A landscape with many valleys, sampled at points; each row gives a point and its height.
From any point a ball takes the steepest step (drop divided by distance) to one of its 4 nearest points. It stops when none of these is lower. Distance is the straight distance between rows; heights are no part of it.
bek (h 16.9): 103 108 85 102 57 78 94 80
nuze (h 87.2): 96 91 119 88 56 81 98 98
sukiv (h 54.3): 93 85 106 77 96 94 87 103
rav (h 51.9): 90 90 74 93 109 96 86 99
mokos (h 56.3): 91 85 88 91 87 90 91 104
nozel (h 34.0): 89 93 105 122 93 95 117 137
moz (h 44.8): 103 102 113 74 77 87 98 69
tiz (h 39.4): 93 83 96 88 93 90 91 108
ful (h 8.1): 94 95 123 122 105 100 119 134
naved (h 26.4): 100 94 78 74 125 109 78 85
fipe (h 38.2): 93 88 122 109 104 97 106 138
Tun (h 25.6): 92 94 108 118 105 96 112 133
devum (h 66.2): 103 105 89 105 138 117 102 105
rof (h 27.3): 99 100 95 73 90 91 90 68
potu (h 5.3): 88 82 100 104 96 92 101 125
geza (h 18.5): 106 98 87 65 124 111 75 79
Som (h 37.9): 100 97 95 78 131 114 78 97
Rilor (h 55.1): 133 110 115 121 137 139 115 78
Zesam (h 60.8): 92 95 76 84 84 90 89 84
binuv (h 65.3): 92 85 118 113 88 90 104 139
nuf (h 42.0): 92 88 83 77 107 104 83 90
Fubed (h 42.1): 114 109 114 129 133 130 127 94
nufa (h 67.0): 94 91 136 104 107 104 110 138
Bafa (h 57.7): 94 112 90 131 124 111 125 107
nefez (h 42.6): 104 103 132 126 118 120 128 116
Tede (h 79.4): 98 99 121 109 118 111 111 126
livu (h 74.6): 94 100 98 102 126 107 98 117
Redu (h 81.2): 90 81 121 83 80 96 95 115
Badit (h 56.4): 99 103 93 101 47 82 96 90
Geli (h 51.7): 106 110 87 135 135 124 125 87
rifup (h 34.7): 107 108 119 125 128 121 127 111
mak (h 72.8): 94 89 118 90 118 109 94 121
Mubev (h 71.4): 96 81 128 70 85 92 93 99
zafi (h 28.7): 90 85 88 107 79 89 98 123
mamor (h 78.1): 95 78 138 74 74 91 96 112
lig (h 23.6): 110 112 111 116 135 123 110 108
linu (h 22.1): 91 88 72 98 73 80 91 98
guse (h 84.2): 101 96 130 84 56 85 103 85
bug (h 59.3): 114 103 100 86 147 122 82 104
zem (h 49.1): 122 109 124 122 129 133 118 94
noke (h 70.1): 102 113 103 86 67 82 99 69
ger (h 69.8): 98 101 101 93 60 78 100 81
zonu (h 29.0): 97 96 91 70 107 98 86 71
Zotu (h 84.6): 90 83 112 91 75 87 95 118
Gub (h 45.4): 111 93 111 80 133 121 84 110
kelo (h 33.0): 97 100 73 81 90 91 86 62
tubi (h 83.9): 97 93 131 98 118 110 103 132
boni (h 70.8): 93 82 110 101 58 85 96 114
lila (h 84.7): 88 96 70 114 114 97 103 120
subit (h 48.6): 105 111 101 135 129 121 125 97
sali (h 47.1): 94 84 92 117 60 87 98 133
kezum (h 35.2): 111 129 118 99 53 71 101 80
vavo (h 73.8): 105 112 98 112 29 85 100 91
Bani (h 54.2): 103 104 147 121 120 120 131 121
Pumad (h 49.5): 112 139 96 110 57 72 104 76
Vam (h 19.5): 117 110 115 106 137 126 103 105
vur (h 27.4): 88 96 94 115 109 96 105 128
vep (h 58.0): 107 116 84 124 140 117 110 98
vid (h 7.3): 100 108 65 88 81 82 90 61
Ses (h 64.8): 102 113 66 127 136 111 112 102
zit (h 65.0): 97 83 126 73 104 107 86 111
ril (h 75.5): 98 97 109 109 122 107 104 125
tupo (h 55.3): 95 89 95 107 39 82 95 111
kabi (h 31.6): 107 93 99 73 128 117 77 96
Fup (h 58.1): 101 116 74 138 134 118 129 93
tovaz (h 39.9): 98 99 76 70 103 96 80 60
ner (h 59.4): 93 89 89 87 105 101 90 98
samif (h 48.4): 110 115 96 129 139 129 122 83
Pesil (h 66.4): 108 129 83 96 72 72 100 63
Tidan (h 9.0): 114 129 117 108 42 76 103 87
leda (h 50.7): 90 97 87 132 96 91 114 137
podel (h 48.9): 88 97 79 122 106 93 105 128
noked (h 53.6): 94 99 78 104 127 101 94 112
Rarap (h 56.9): 120 103 141 123 123 133 125 99
Par (h 64.0): 97 88 93 102 55 81 97 101
Vez (h 73.1): 88 92 77 99 106 98 92 109
gukar (h 38.6): 112 122 125 96 42 75 100 84
Furo (h 67.6): 99 109 94 118 127 105 113 115
rubur (h 17.7): 101 97 107 67 93 95 86 71
tano (h 34.6): 90 98 69 87 119 101 88 92
betid (h 51.2): 120 118 100 121 137 134 117 84
Virup (h 19.9): 100 99 72 90 133 110 83 97
kesi (h 30.8): 126 112 110 109 150 133 99 95
Vugot (h 82.3): 89 98 54 89 106 93 86 82
vufim (h 27.1): 102 93 109 62 106 106 82 70
nep (h 48.2): 94 87 100 80 117 107 89 102
povo (h 45.5): 91 84 89 114 55 86 96 123
pazo (h 60.4): 110 132 100 97 64 77 102 67
bezi (h 26.7): 108 93 100 58 121 116 70 73
Mog (h 64.7): 101 105 126 74 70 84 97 70
Kilu (h 33.1): 90 101 64 100 128 104 89 103
gones (h 31.5): 95 108 74 92 75 81 96 66
sibep (h 21.6): 94 106 86 77 89 87 91 66
mifi (h 62.5): 90 96 71 93 102 92 88 97
Fuba (h 31.0): 95 100 135 129 106 105 128 134
pugub (h 6.8): 117 106 123 108 137 125 105 111
mep (h 33.4): 114 131 106 111 48 72 105 80
Kivip (h 55.2): 90 86 98 120 82 84 106 142

Write out the way that a ball takes from each point below.
sali => zafi > potu
Pesil => gones > vid
subit => Fubed > rifup > lig > pugub
binuv => Tun > ful

Call two points neighbours if one is among the 4 nearest of the other. Go from one point of each pair to the other, from neighbour to neighbour, staying as low as possible. Name the highest point that can't be avoided.
bek and Virup => gones
pugub and potu => nefez
sibep and rubur => rof
Tidan and Virup => Pesil
Virup and geza => naved
rubur and Virup => vufim

Where does a ball stop that starts at each point below?
Ses => pugub
Pumad => Tidan
bug => geza
noke => rubur
Vugot => Virup
lila => potu
podel => potu
tupo => potu
Vez => Virup
pazo => Tidan
Bani => ful
mifi => Virup
Bafa => pugub
